Points, in no order, along strands that fork, close into loops and pass close to each other.
Points whose rows are less than 67.2 apart are linked; no others are. Some points are linked to none.
J296: [  9   3  12  15  -3  -6 -16  27  17 -10  26   5  -3  -2  -2  -1  15  -5
  16  -2 -11  -9  12 -13 -10  -3  16  -7   2  27  16   4  18   2   8 -13
  -4 -12]
J499: [ -5  10 -31   1  35  11  16   6 -17   1  -4   5  -1  17  -1   4 -10 -25
   0  11  14   7  -1  14   7  12   0   4  -6  11  -3  -1 -31   4  -5 -29
  28  14]
J65: [ -9  -4  10  10  -7 -11 -18  -2  22  -9  25   8   0  14  -9  -2  17   4
   5 -15 -18   0   2   5  -7   3   1   9   5  30   7   1  17  -7   4 -15
 -15  -6]
J424: [ -4 -11  12   4 -18 -10   8  12 -27  -4   6  -1  14  -3  29   2  11   2
   9  -2   3   2   9 -23  17  28   4 -23  12   4   4   6 -13   0  11   9
 -15 -29]
J426: [-14   1  27 -13 -21   4   4 -15  16  14  -1   9   9   1  -8   4  19  39
  -2  -3 -32  21 -19   8   7 -11  -9   0   8  -1  -2  -1   9  -9 -11  19
  -3  -9]
J939: [  6  24  -7  12  29  21  -4  -6   5  -3   1   6  -2  25 -15 -20  -5 -11
  -5   5  11 -10   8   6 -17  -6 -26   2  -9  -1  -2  14  25  12  -7 -13
 -21  19]
J910: [-15 -15   2 -14  22  18 -19 -19 -20   4   6   0   4   1   8  13  10 -10
 -17 -36  21  -8  -8 -20  -9   6   4  -3  -2 -15 -17  16  -4  -6  22  -1
   5 -11]
J279: [ 11   2 -25   3   0   0  10   8  23 -15  21 -12   6   8  15   1   2 -37
 -21 -10  -4  -8  -5   0 -23   3  12 -34   4   3   9   5 -14  19   0  -2
 -12  -2]
J571: [  9  18 -41  -2 -17   1  33  -1  -6   1 -20   1  10  -3   2 -16  -3 -14
  -5  19  26  -8 -22  -7   9  -1 -12  -8   9  -6  22 -15  -8  16  -9  12
 -25  12]
J390: [  6   6 -14   9  -2  -3  13   9  23  -6   7   3  22   0   0  -5   1 -39
 -28  -2  -1 -24 -15   7 -23  -1  20 -29  10   6  19  11   6   2 -11 -17
   6   2]
J486: [ 18 -10  25  -8 -18   4 -29  18   6  14  16 -17  -8  -7  24  11   5  21
 -20  -7   0   0  -3 -19 -10  -5   7 -23   8  -3  -5  20  -9   5   1  16
  -5 -21]
J660: [ -2   0  22 -10   2  -1  -1 -13  18   9   0   7   0   4 -16  -9  25  26
   7 -19 -27   5  -3   7 -13   8 -13  -3  -4   0   3   7  24  -3   0  12
 -14 -17]
J133: [ 10  -9  30 -20 -16   0   2   9   1   8  15  10   4 -27 -14   1   8  22
   3   6  -3  -3 -10  -9  -3 -39  10  12  -8   2  -4   2  17 -24  -7   8
  17  -4]
J829: [ -3  -6 -20  -1 -11  -2  15 -23  -1   1  -2  -8  -4  -8  13  -1  -4  -1
  -1  -1   0  15  -6 -11  23   4  -6 -19   6 -26 -10 -10 -34   8   5  17
 -18  16]
J840: [  9 -17  -3 -29   1   3   5  22  -8   8  13  15 -14 -20   2   4   5   2
   5  -4   6   7  -4   0   7  -2  11   7  -7 -12  -8 -19 -17 -11 -13  -6
  29   0]
J681: [ -1  -3 -14   6 -13  -2  -9 -23  15  -8  17  -5 -15  -1  10   0  -7  14
  -2 -11  -7  19   2  -5   6  -1 -10  -4  -3 -12  -8  -7 -23   4  10  13
 -36  13]
J364: [ -7 -13  13 -12  12  11 -30  -6 -23   2  22  -1 -10  -5  17  11  -6  11
 -18 -25  27  -6  -3 -11  -6 -12   3  10  -3  -7 -16   8 -12 -16  25   8
   7  -5]
J607: [  6   7   2   8   2 -11 -22   9  -3  -6  23  -9 -29   9   4   8 -24  29
   6   6 -10  16  10  15   1 -11 -11  23  -2   6  -4  -3 -17  -4  10  10
  -1   9]
J646: [  6   6   2   3 -25  -3   8   7  14 -14 -12   4  29 -34  -3   0  11 -22
 -11   3  11 -14 -14 -23  -4 -11  39  -7  -2  -5  19   3  12   6   1   1
   9   4]
J111: [ -8   2   1  19 -21  -5 -12  -6   2  -5  -3  -2  12  25   4   2  -3   4
   2  30   1  10  17   1  13   9   1  14   8  29  18 -18   9  -7  -4  -8
 -38  10]
J289: [-28  -4   8  -5  -7  -2  -8 -34  -9 -11   2  16   1   4   5   0  11  14
  -2  -5   2  -4  -8 -11   9  -2   4  18  -1   8  -3  -6   7 -12  38   5
 -24  10]
J866: [-20 -11  17 -26  -4   5 -16  -5   7  18   8  -7  -1   1  -1  16   9  16
 -24 -24 -25  15 -16  11   1   0   4  -1   8  -9 -12  -5 -11  -6 -28   4
  21 -11]
J462: [  7 -19 -16 -16   6   5  22  16  -4 -11  -4  16   2  -7   8   3  28 -24
  -9 -13 -13   2  -7  -2   3  28  19  -6   5  -7  12  -7  -7  -3   1 -25
  15 -18]
J186: [ -4   2  24  11 -18 -14  -8   8 -20  13 -12 -16  11   9  16   6  -4  25
  11  13   3   5  12  -3  12  23   2  -9  12   8  -4   8 -13   1   4  19
 -17 -26]
J342: [ 12  11  18   0  -5   9  -5  -7  16   6  -8  -6   3  -1 -16 -14   9  23
  18  -3 -17  -1   9   1 -17   7 -17   0 -12  -6  16   9  38   3  10  24
 -26 -14]
J577: [ 17  16   6   3  -2   8   6   8  12  13 -23  -5   6  -9 -12 -10   4   0
  31   4  -3  -2   8  -1  -6   9  -4 -14  -5 -14  11   9  22  20  -1  19
  -4 -13]
J10: [ 15  -7 -13  -5  -3  -7  19  14  -4   3  14   6 -21 -14  -7  -3 -13  -3
  15  12   4   7   8   1  12 -11  -8  10  -7  -5 -11 -17 -16  -8  -3 -10
  20  12]
J553: [ 15  -4 -10  -6  15  11   4  15   0   5 -10   0  -9  -3   1   3 -16 -17
   4   1   1  -2   8   7 -11   6   8 -11  -3 -21  -9   6  -3  10 -12   0
  31  -2]
J4: [  9 -13  30 -21 -11   2 -11   8 -13  10  12   0  -2 -18   7  10   3  31
 -14   5   0   0  -5 -12   1 -33   9   4  -2  -8 -13   8  -4 -22  -7  21
  11 -11]
J262: [ 10   9 -25   4   3   4  33  29   6  -1   4  22 -14   8  -3 -10   5 -16
 -10  14   7 -10  -3  16   5   4  -4  -6  10   9  15  -5 -15   1  -8 -23
   5   6]
J408: [  4   7 -37   0 -17  -3  19 -16  -5   4 -11 -12  10   4  15  -1  -6 -11
  -2  18  18   8  -6  -5  19   1  -1 -10   9  -9  11 -17 -31  12  -2  21
 -26  19]
J474: [ -6  10 -21  13  -7  -4 -11  -5  17   7  14  -9  -2  32  -2  -3 -15   5
 -19  12  -4  15   1  19   2  11 -15  -6   0  18   9 -13 -16   3 -13 -11
 -32  16]
J335: [ -1  -1  16 -14  11  13   6  -8   4   0  -9  12  16 -24 -14   1  18 -13
   4 -18  -5  -9 -13 -25  -8   3  20 -19  -9 -19   2  12  23   5  12   6
   7 -10]
J569: [ 17  -8  24  -9 -18   1   1  32  -8  13 -14   6  23 -15  15   7  25  15
 -10  13   0  -1  -3 -14   3   4  30 -20   6  -4  10   9  -6  -7 -13   7
  18 -28]
J661: [ -9 -10  26  14   1  -3 -23 -11  -4  -2  -1 -15   9   6   2  11   1   4
 -13  -3  -6 -10  -2   3 -18   1  17 -15   2   0   4  24  15  -2   5  14
   2 -15]
J457: [-16   3 -16   7  36   6  -3 -11 -18   4   2   3 -10  12  -8  12 -12  -7
   5   3  10  18   5  12  16   5  -2  16  -2  11 -14 -11 -28  -5  -1 -25
  17  20]
J339: [ 12  -9  -7  -5   4 -12   8  16  19  -4   8 -13  -9   5  16   2  17 -11
   1 -20 -28   4   3  12   3  34  -2 -17   8   5   8  -1 -12   7 -11  -9
   0  -9]
J572: [ -8   4  22  -6   2  15  -4  -9 -10   7  -1  -7 -14   3  12  -7   8  37
 -12 -16  -1   3  -2  -8 -12  -2 -10  -6   8  -8 -18  20  -1 -15  16  30
   1 -20]
J49: [  6   1   9   8  24  -8 -22  33 -19  -6  15 -13  -8  19  15  13  -2   1
  13  -2  -6   6  16   0  10  23  12  -6  -2  22   5   8 -11  10  -1 -18
  14 -20]
J330: [-11   5   3 -12   9   2  16 -14  -4  14 -21  26  -1 -20 -25  -9   7   1
  26  -1   4  -1  -5  -4   4   4  -9   3  -6   1  -5  -5  21   1  12  -6
   9   1]
J87: [  2  -4  22  -2   1 -12  -5  -8 -16   5 -10 -22  -8  -4 -17   8 -30  14
  -4  14   0  -3  -1  22 -15 -23  -1  21  -4 -14 -14   8   9 -16  -3  23
  30   0]
J291: [ -3   4  -6  10   6   3   6  -1  26  -5  12  12  10  -3 -11  -6   6 -24
 -12  -7  -3 -19  -7  -1 -20  -9  10 -13   6   9  -1   1  15   0 -10 -17
   0   6]
J68: [ -1  -3 -27   8   9  -4  11   0 -10 -20  11  11   0   3   9   1  20 -23
   9   1   5   6  10 -20  18  18   9  -5   3   8   5 -12 -12   7  21 -23
 -11   0]
J80: [  2 -18 -11  -7  16 -14   7  19  -8 -15   5   4   1   2  19   5  20 -20
  -9 -25 -16   0  13  15   5  35  13  -2   4  12  23  -7  -8  -4 -14 -26
  18 -15]
J240: [-15 -10   6  -6 -25   3   1 -31  24   6  -5   4   4  11 -12   0   3  24
 -10  -7 -29  23 -17   8   3  -5 -27  10   1 -17   0  -9   7  -3 -12  14
 -19  18]
J167: [  4  27 -18   4  21  17   9   0  -2  -5 -14   9  17  23 -11 -20  -3 -20
  -1  21  22 -14  -1 -10  -7   4 -20  -6  -7   5  14   8  17  19 -18 -22
 -23  14]
J269: [  0 -11   1 -19  11   3  19 -17  -8   3 -16   7  11 -26 -17  -3 -16 -19
  -4  -7   7 -11 -15 -10  -5 -19  -1   1 -11 -20 -19  -5  15  -2   1  -4
  27   9]
J450: [ -8   5  11  -6 -24  -8  22   2  13  18 -35  14  10 -11 -18 -11  11   5
  14  20 -11   5  -6  14  15  16   0   3   6   4  10 -19  13 -12 -12  -6
   6   6]
J54: [ 13 -14  25 -11 -19   2 -20  26  12   9   7  -9   1  -6  14  12  14   4
 -16  -4 -16  -2  -5  -3  -4   3  23 -23   2  -7   7   7  -2   4 -12   5
   8 -14]
J823: [-28 -14   8   4   2  -3 -14 -16  -4 -10  23   5 -10   5   9  11  16  13
  -2 -21   1   7  -1 -10  11   9   8   7   6  13  -5  -1 -14 -11  25  -5
 -20 -12]
J633: [ -1  -1  20   6 -34  -7 -11  17   8   8  -8 -13   4   5  10   4   7  30
  18  14 -11   6   4   5  13   5   9   4  11   4   8  -2  -7  -1  -3  26
 -22 -10]
J309: [ -5   4 -26   1   9   8  23 -13   5  -2  13  10   6 -13  -6 -14  -3 -28
  -7  -6   8 -15  -7 -16 -10 -14  -1 -12  -1   1  -9  -2   1  11   4  -3
 -15  17]
J872: [-10  13  11  22  -2  -6 -28   4 -13  -8   8 -17 -17  13  13  16 -28  14
   3  14   0  19  11  15   8  -2   5  10   1   8  -9   4 -25   7   9   7
 -12   7]
J760: [ -1   7 -10  11  -5   1 -11 -16   4 -16  17  -7 -18   4   8  -1  -8   5
  -3  -2   1   2  11  -4  -4 -19 -10   6  -6  -8  -4   0  -1   9  23  18
 -30  14]
J751: [-13 -16 -12   6  19  -8  -2  -3 -14 -20  18  -1   7   5  23   7  12 -24
  -2 -32   0  -1  10 -18  12  29   6 -14  -4   4   1  -5 -14  12  11 -19
  -6 -16]
J766: [-10   7  20   1  16   8  -3 -18 -24   9  -8  -1  -5   8   4   0   7  21
   4  -8   4   1   9 -10  -4  18  -8  -6   7  -5 -10  22   8  -7  26  20
  -7 -25]
J764: [ 20   9 -17   3  -9   0  32  20   2   9 -50  10   5   3  -7 -12   3  -8
  17  30   2   0   3  21  20  26 -12   1   4  -4  25  -2   5   6  -7  -7
   9  -8]
J581: [  4   1 -13  10 -12  -4   6  -3  14  14 -14 -15   7  29   5  -7 -11  -1
  -7  12 -12  15  12  23   9  28 -13 -14   3   4  14 -14  -9   0 -16  -1
 -21   9]
J81: [  4  -8  -9 -10  -6  -2   7  10  30  -2   8 -27 -14   6  20   9   2 -16
 -23 -20 -20   8 -11  21  -3  18   6 -24   5  -6   0  -5 -28   8 -21   0
  -1   1]
J192: [ 25  16  -2  14 -24  -5  16  18  25   0 -12 -19  15 -22   3 -11 -12 -15
   1  10   7 -16  -6   3  -4 -21   9  -7   6 -11  10   3   4   8 -21  21
   6   6]
J898: [ -5  -9   1   4   4   5 -20  -8 -13 -18  27  -7 -15  -5  19  13 -17  -1
 -10 -15  14  -3   4 -12   0 -19   8   2  -5  -9 -12   3 -14  -1  26  13
 -14   4]
J867: [  0  -4 -18 -10   9  -4  25  -8 -17  -2 -23   5  22 -16 -12   1 -26 -21
  -6  13  18 -21 -19  -5  -5 -22   0  10  -7   2 -14 -12   1  -1  -7 -15
  33  15]
J234: [ -1  10   2   6  11  -5  -1   9 -30   1 -22   0   9  22   6   7  -2  -2
  26  29   6  16  17  -3  22  27   0   1   1  -2  -1   6 -10   7   0  -2
   3 -13]
J148: [ 12 -18  -2 -36   5  -4 -19  11  -1   3  27  -2 -13 -17   2  11   7  -4
 -10 -27   1   5  -7  -8  -3 -25  -3  11  -7 -19 -20 -12 -16  -7 -12  -6
  15   2]
J61: [  2 -13  17   1  -2  -6 -24 -14   0 -11  13 -22   3  -8   3   7 -12  -2
 -30 -11  -4 -10 -11   2 -21 -33   2   3 -14 -24 -11  14  10 -11   5  18
  15  11]
J624: [ 15  10   7   8 -22 -10   4   4  19   0 -16 -15  24 -36 -11  -5  -7 -18
 -11   4  13 -15 -12 -11  -6 -29  20   1 -12 -13  10  11  18   4 -19  18
  17   8]
J930: [  2   9   4  10  27  -2 -13  23 -11  -6  14   1  -7  21  -8  -2  18  -7
  25   2  -6   3  19   4   7  19  -5  10  -3  30   2   4   7   2  -4 -33
  10  -4]
J360: [-13  10   5   2  27  10  -1 -26  -4   2  -1   1 -11   8 -18  -7  -7   6
  -7 -12   1 -12  -4  20 -23  -8 -25  16 -12  -5  -9   2  29  -3  14   3
  26  14]
J859: [  8   2  13  -1  27  -5 -29  22 -15   3  23 -21 -24  10  17  12  -3  21
   1 -13   6   8  14  -8   1  22  -1  -8   1  22  -3  16  -9   8  10  -6
  -3 -31]
J519: [-24   3  22  12   5 -10 -22 -11  -8   6  -8  -8  -1  26 -12  12  -9  26
  -5  11 -16  13  12  29  -6  22  -8  10   5   8  -6   1  -3  -5   4   3
  -5  -6]
J349: [ -4  11  12  18   5   4 -19  11 -20  -4   4   7  -4   8  -7   2 -14  -6
  15  23  14  -4  14   7   4 -27   5  30   0  25   1   4   8  -8   3 -16
  12  23]
J708: [-13  -8   1   2   2  -6 -17   6  17  -9  29  18 -14   9 -11   5   7  14
  11 -19  -2   3   0   6  -4 -14   3  31   6  30  -2  -5   3 -18   0 -23
   9   4]
J211: [ 18  12 -10   3  -5  -2  13   4 -11 -13 -28   4   7 -30  -2  -5  -9  -8
  30  20  31  -9  -3 -16  23 -14   4  22  -6   0   1  -3   9  15   2  25
   5  -4]
J159: [  1   9 -20   0   1   9  13 -22   3  14 -26  -2  -3   7 -19 -16 -22  11
  -5  18  17  -4  -6   2   7  -3 -30   4   1  -3   6 -13  16   1 -23   4
 -16  21]
J239: [ -3   1  10   0  25   7  -2   5 -33  14 -14   6   3  14   7  10  -8   8
  17   5  10   4  13 -13   8  26   2  -5   3  -1 -10  20 -10  -3  12   0
  17 -27]
J184: [-14  -8  -6   4  32   3 -15  -5 -14   9   8  -5 -20   1   1  19 -23   9
   0 -12   6  14   1  12   5   4  -3  20  -7  -2 -17  -9 -28 -11  -3 -11
  21   6]
J207: [ -7  13 -25   0  11  -2  18 -13 -13  -3   3   3  12   6  -4  -3 -21 -21
  -7  12  17 -13  -8  -8  -1 -20  -3   3  -1   5 -13  -4  -6   6   1  -3
   0  23]
J702: [-22 -10   8 -18  32   6  -3 -22  -4  13  -7  -9 -15   3 -14   4  16  14
  -4 -37 -14  11 -12   7 -10  24  -9  -4   1 -15 -17   7   2  -6  -8  -3
  16 -14]
J862: [  2  -9  20  -2  -7   1  -5  21 -14   6  -7   6  13  -9   4  11   4   7
  11  21   9  -5   7  -6   2  -1  38  -1  10   7   7   6   0 -10  -2   5
  19 -13]
J998: [-29   3  32  12  10   1 -18 -18 -26   4  -9  -4   4  24  -2  13  -2  26
  -5  13   4   0   6  22  -8  -2   5  12   3  13  -1  11   5 -16  21   9
  15   0]
J326: [-26   9  12   0  22   8  -9 -30 -20   5 -20   7   0  12 -15   0  -6   8
  -1  -1   4  -3  -3  15  -5   1  -6  20   0   1  -6   3  15  -3  22   4
  12  13]
J843: [  2  14   7   8  -2   9  -6 -21  22  -3 -22   2  14  -4 -18 -17   6  -1
  -3  -4  -5 -13   4  -5 -12   0  -8   2 -10  -3  16   4  42   5  11  10
 -29   0]
J314: [-13  -3  10  -8 -31 -10  13  -3  23  13  -6  25   3  -7 -11  -8  13   6
   6   8 -19  10 -17   9  15   1  -5   8  10  10   0 -20   2 -15 -19 -13
  -3  15]
J712: [  0   0  27 -24  -4  20  -2  -8  -8  16   3   0  -6 -11   7   2  11  39
 -18 -10  -8   7  -6 -14   2 -25 -10  -3   3 -13 -20  14   0 -19  -7  25
  15 -20]
J667: [ -2   2   0  17  -4 -14  -4 -12   2 -17  -5  -5  34   8   6   0   4 -25
  -3   4 -10 -12  11  -3  -5  13   8 -17   0  11  10   5  14  11   7  -3
 -21  -7]
J684: [ 19  21 -25  -4  -4   3  28   4   4  -9 -41   2  13 -30  -8  -9 -11 -16
  16  14  22 -15 -10  -2   9  -1  -7   6 -11  -9   3   5   7  24  -5  10
  25  -8]
J467: [ -8   5  14  20  -4  -5 -14 -25   7 -16  -4  -5  17   7  -8  -3   4  -7
  -7  -4 -10 -10   2   2 -18  -1   5  -6   1   4  11  15  31   5  16  12
 -23   0]
J263: [ 14  13 -33   2  -8   6  43  19   4  -6 -13  16   6  -9   2 -17   0 -25
  -9  12  11 -17 -16  11  -4  -4   1 -10   9  -4  21   6  -8  11  -6  -4
  -4   2]
J894: [ 30  15 -29  -1  -9  -7  42  16   3   4 -20 -11  -3 -16 -11 -14 -19 -15
  14  22  20  -8  -4   4   9 -20 -24  -6  -9 -17  -3  -7   3  11 -13   9
   8  -4]
J491: [-14  -7  12 -19  21  -2  -1 -15   9   4   8  -7 -12   8 -12   2  29  33
   3 -42 -23  14 -12   0 -13  14 -12  -3   2  -1  -4   7  13  -4 -10  -2
   3 -26]
J306: [ 20 -10  -2 -17   5   5 -17   9   5  10   1  -9   1  -7  13  11  -9 -16
 -18 -10  -2  -5  -1   5 -20  -1   7 -23  -4 -31 -12   9  -5  14 -15   7
  26   3]
J804: [  1 -13  15  -9  -3   2 -11   7   2   1  26  13  -8 -14 -10   0   8  19
  12  -5   2  -8  -4   1 -10 -28  10  22  -5  18   4   4  17 -22   8  -4
  15   5]
J710: [ -6  -4  21  13  -1  -2 -35 -12 -10  -8   7 -13  -5   4  14  12 -13   9
 -23  -5   8 -12   1   6 -23 -21  14  -1  -5  -6   6  20   8  -8  11  23
  17   3]
J576: [-19 -11  12 -12  19   3 -30   0 -16  10  14  -4 -13  -1  11  19  -5  21
 -15 -27  19   6   1   4  -6  -5   5  21  -1   5 -12  -2 -25 -19   6 -11
  12  -7]
J902: [  8   8 -21   9  -8  -5  -1 -10   2  -6  16   2 -13  11 -10 -14 -20   9
  -6  12  12   0   5  -9   6 -26 -29  19  -8   2  -1 -13   1  -6   0   2
 -34  23]
J21: [ -2  -6   0   5 -30  -7   0  -1  34  13   5  16   0  12 -10  -7  -6  24
  -3   2 -19  12 -12  13   1  -5 -18   9   9   5  -1 -14   3  -9 -23  -5
  -9  17]
J488: [-14  -5   5  -5 -17  -6   6 -29  16 -10  10  -5   4   1  -7  -4  -8   7
 -21  -5 -22   8 -20  12  -4 -26 -22  15   1 -12 -15  -2  -2  -4  -6  16
 -11  22]
J915: [ -8   8 -14  20 -15  11 -10 -11  19  -4  14   3  -5  30  -4  -3 -19  18
 -18  17   4  13   9   2   1  -7 -18  16  -3  22   7 -11   5  -6  -4 -13
 -38  20]
J287: [  8 -15 -11 -15  26  13 -27   0  -5   5   1   4  14  -5   9  11   1 -26
 -10 -22  20 -14   0 -15 -20   1   9 -10  -8 -30 -10  16  -8  11  10  -1
  21  -3]
J501: [-18 -14 -12   4 -15  -8   2 -10   9 -18  22  17   1  -4  10   6  18 -13
   0  -6   2   6  -1 -19  22   5  16  -1   6  12   0 -16 -19   0  20 -17
 -26   7]
J731: [ 11   6  -4  14 -12  -2  -9  24   8 -11  19   8 -12  -5   4  -5   0 -14
  16  15   4  -3  19  -8   2 -18   9   3   3  16   4  -3  -1   8   8  -4
  -5   7]
J222: [ 12   0  -5  11 -34  -8   0  22  10   7 -10  -8  -7   3  12   0  -5  12
  21  23  -2  11  14   7  17   3   1   7  11  -1  13 -13 -17   2  -3  14
 -16   7]
J176: [ -7  17  -7  14  30  11  -5 -13   3  -2   6   4  -7  13 -19 -13 -10  -9
  -9  -4   1 -17   3  18 -20 -20 -24   9  -7   8  -8   7  20   4  -1 -13
  10  19]
J288: [ 16   4  -3  16 -19  -8   1  17   9  -2  -1  -9   3  -8   7  -1 -16  -7
  11  16   1  -9  11   4  -3 -20  12  -1   6   2   4  -2  -1   7  -9  15
   0   6]
J479: [ 20  20  -8   5  10  10   8  17   7   5 -20   5 -12   4 -12 -15   1 -12
  27  15   0   0  16   3  -3   8 -20 -11  -9  -3   5   6  24  17  -6 -12
   5  -7]
J385: [ -1  -8  23 -22  18  16   2 -16 -13  12  -7   6   7 -26 -11   0   9   5
  -7 -16   7  -8 -16 -14 -14 -17   4  -6 -13 -22 -13  14  22  -8   2  13
  21  -6]
J266: [ 13  -1  18  -4  -6  -9  -5   9 -16  15   2 -16 -21  -5  -5   7 -30  31
  14  14  -3   8   7  13  -3 -19  -5  19   0  -6 -14  -1  -9  -9  -8  19
  19  -1]
J388: [  7   0  19   6  -7   1 -30  14  -3   0  25 -21 -21   4  18   9  -3  23
  -7 -12   2   2   4 -13  -8   5   2 -10   3   7  -7  22 -11   9  21  19
 -18 -26]
J562: [  8   9 -19   1  23  12  15   9  -8   8 -18   7  -4   8  -7  -5 -14 -19
  19  17   1   4  11  15   2  10  -5  -3  -5  -2  -3   8  -8  12  -8 -12
  32   4]
J160: [ -7 -14  -5  10 -14 -18  16  -5   6 -17   7   5  25   8  19  -4  12 -20
  -9   6 -21  -4   9   9   9  27   6 -13   9  17  12 -13  -4   1  -2 -14
 -15   0]
J257: [ -3  -8   2   0  -8  -4  -3 -15  16 -11  25 -15  -1  -6  -3   4 -18  -4
 -28  -9 -14  -1 -13   8 -17 -28  -1   5   0  -7 -18   0  -2  -6  -7   7
   3  15]
J597: [ -7 -16   7   1   5  -3  -1   0 -26  -4  13   3  15  -4  23   4  15 -12
  -1 -22   6  -3   8 -28   7  34   4 -20   6   1  -6   9  -9   2  11   1
  -1 -32]
J188: [ -2  13  -6   7   0  17  -1 -20   8  -3 -29   0   2   5 -17 -18 -10   2
   0  11  10  -4   4  -7  -2  -2 -15  14  -5   3  18 -10  37   4  -1   4
 -26  11]
J626: [ -6  -1  13   8  -6   1 -21  14 -22   0  -2   3   5   1   4  17 -15  -4
  13  26  15  -4  15   0   4 -18  27  17   6  15   5   3  -1  -4   3  -3
  25   7]
J165: [ 12  -6 -27  -7  -2  10  26   0  12 -10  13   4  -9 -22   8 -10  12 -23
   3 -11   1   0  -6 -22  -1  -4   4 -14  -4 -21  -6  -6 -10  11   6   2
  -6   7]
J216: [ 24   5 -20   4  -9   3  36  33  15   9 -20  24 -13   7  -9 -17  12   0
   0  18  -1  -7   2  23  19  15 -20  -8   5  -1  30  -6   0   1 -10 -24
 -11   1]
J906: [-17  -1  12  -6  -8  -4   3 -16 -15  -5  -8  15   5 -16   1   2   2   4
  14   3  11  -8  -8 -15  16 -19  17  20   1  11  -4  -6   9  -9  21   8
  -3  13]
J969: [ -4   6  12   7  24  15 -10  11 -20   0   5  11 -10  16 -16   0  14  -1
  29  12   8   4  10   4   6   1  -2  20 -11  25  -3   5  13  -4  12 -23
  10   8]
J292: [ 12  -8 -19  -7  11  11  26   6   3 -14  -3  13   0 -16   4  -8  27 -24
  10 -19 -10  -2  -1 -17   0  27   9 -24  -4 -22   6   2   1  12  10  -7
   4 -20]
J95: [  0   4 -13  13  -3  -5 -10  19  13 -11  36  13 -16   7   5   2  -1  -5
   6   1   4   2  12  -2   5 -17   4  14   2  28  -1 -11 -16  -4   1 -24
  -7  16]
J401: [  2   2  -1   0  -7  -2  22   2   5 -19 -16  13  32 -21   4  -7  21 -22
  -2  -8  -9  -7 -12 -23   0  18  29 -18   2 -13  16   4  13   7  12  -8
   2 -12]
J648: [-18  -7 -13  -6  29   2   8 -37   0   6 -11  -4  -4   9 -10   1  12  -3
  -3 -23 -14  12  -7  -1   4  32  -8  -8   0 -18 -15  -5  -8   2   0  -5
  -1   2]
J31: [  0 -15  -9 -27  17  -3 -21   8  12   4  15 -10 -18 -10   4   6   3  -1
 -10 -39  -3   0  -1   5 -19 -16  -1  12  -9  -8  -5  -6  -5  -3 -21 -19
  18   6]
J826: [ 20  -1 -22  -5  -9 -19  44  13  -5   6   1  -1 -16 -10 -19  -7 -15  -8
   9  23  18  -4 -10   2  12 -21 -21   0  -2  -9 -13 -18 -14  -9  -8 -19
   8   8]
J540: [ 12   0   3  -4  -8  -7  27  18  -5   7 -27  10  10  -9  -6 -10  16   0
  21  15 -16   3   2   8  11  30   2  -6   1   0  19  -6   8  -1  -2  -5
  14 -15]
J541: [ -4   1   6   5   8 -13  -4  -8  -6  14 -15  -5   9  27  -8  -1  -3   3
   3  14 -23  11  15  26   5  34  -8  -6  -2   7   4 -11   6  -3 -13  -7
   3  -1]
J523: [  0  20   3  14   9   3 -19   8 -25  -6 -16 -15  -6  23   7   9 -16  10
  21  26  12  23  22   7  16   8  -4  15  -2   1  -4   8 -19  12  -3   3
  -6   8]
J825: [ -1  -1   7  -8 -20 -13  20  -5 -10  -8 -16  10   9 -36  -7  -2  -1  -4
  17   7  16 -10 -13 -21  18 -25   8  23   1  -1  -9 -17   7  -4   2   9
   3   5]
J656: [-11  -7   4   6 -36 -16   2  -6  11  -7  -3   1  23   9  14  -1   9   3
   4  17 -11   5   9  -5  20  17   6   3   8  13  13 -23  -1  -5   4  -2
 -41   1]
J904: [ -4  -1 -29  -6  15   3   6  -3  22  -8  18 -17 -12   6  11   3   8 -30
 -20 -34  -4  -1  -8   6 -21   9   8 -25  -2   0  -1  -2 -18  11 -15 -17
 -10   1]
J99: [  6   3  -8   7 -23  -5   7  -2  22  15 -11 -13  -2   2  -7 -17 -20  15
   1  13  -9   3   0  15  -2 -11 -28   7   1 -13  -1 -14   5  -1 -23  13
 -15  18]

How many points has the smallest loop of links through each point below? Write - if it is on no loop.
J257 | 11
J930 | 11
J99 | 9
J292 | 9
J479 | 19
J263 | 24

A piece is all that can be reached along the links. How many separate loops has the piece of each point below (a circle has one, a figure eight two, a Y none), and how many tips (points with one link)?
J61 | loops 5, tips 2
J684 | loops 3, tips 2
J388 | loops 1, tips 0
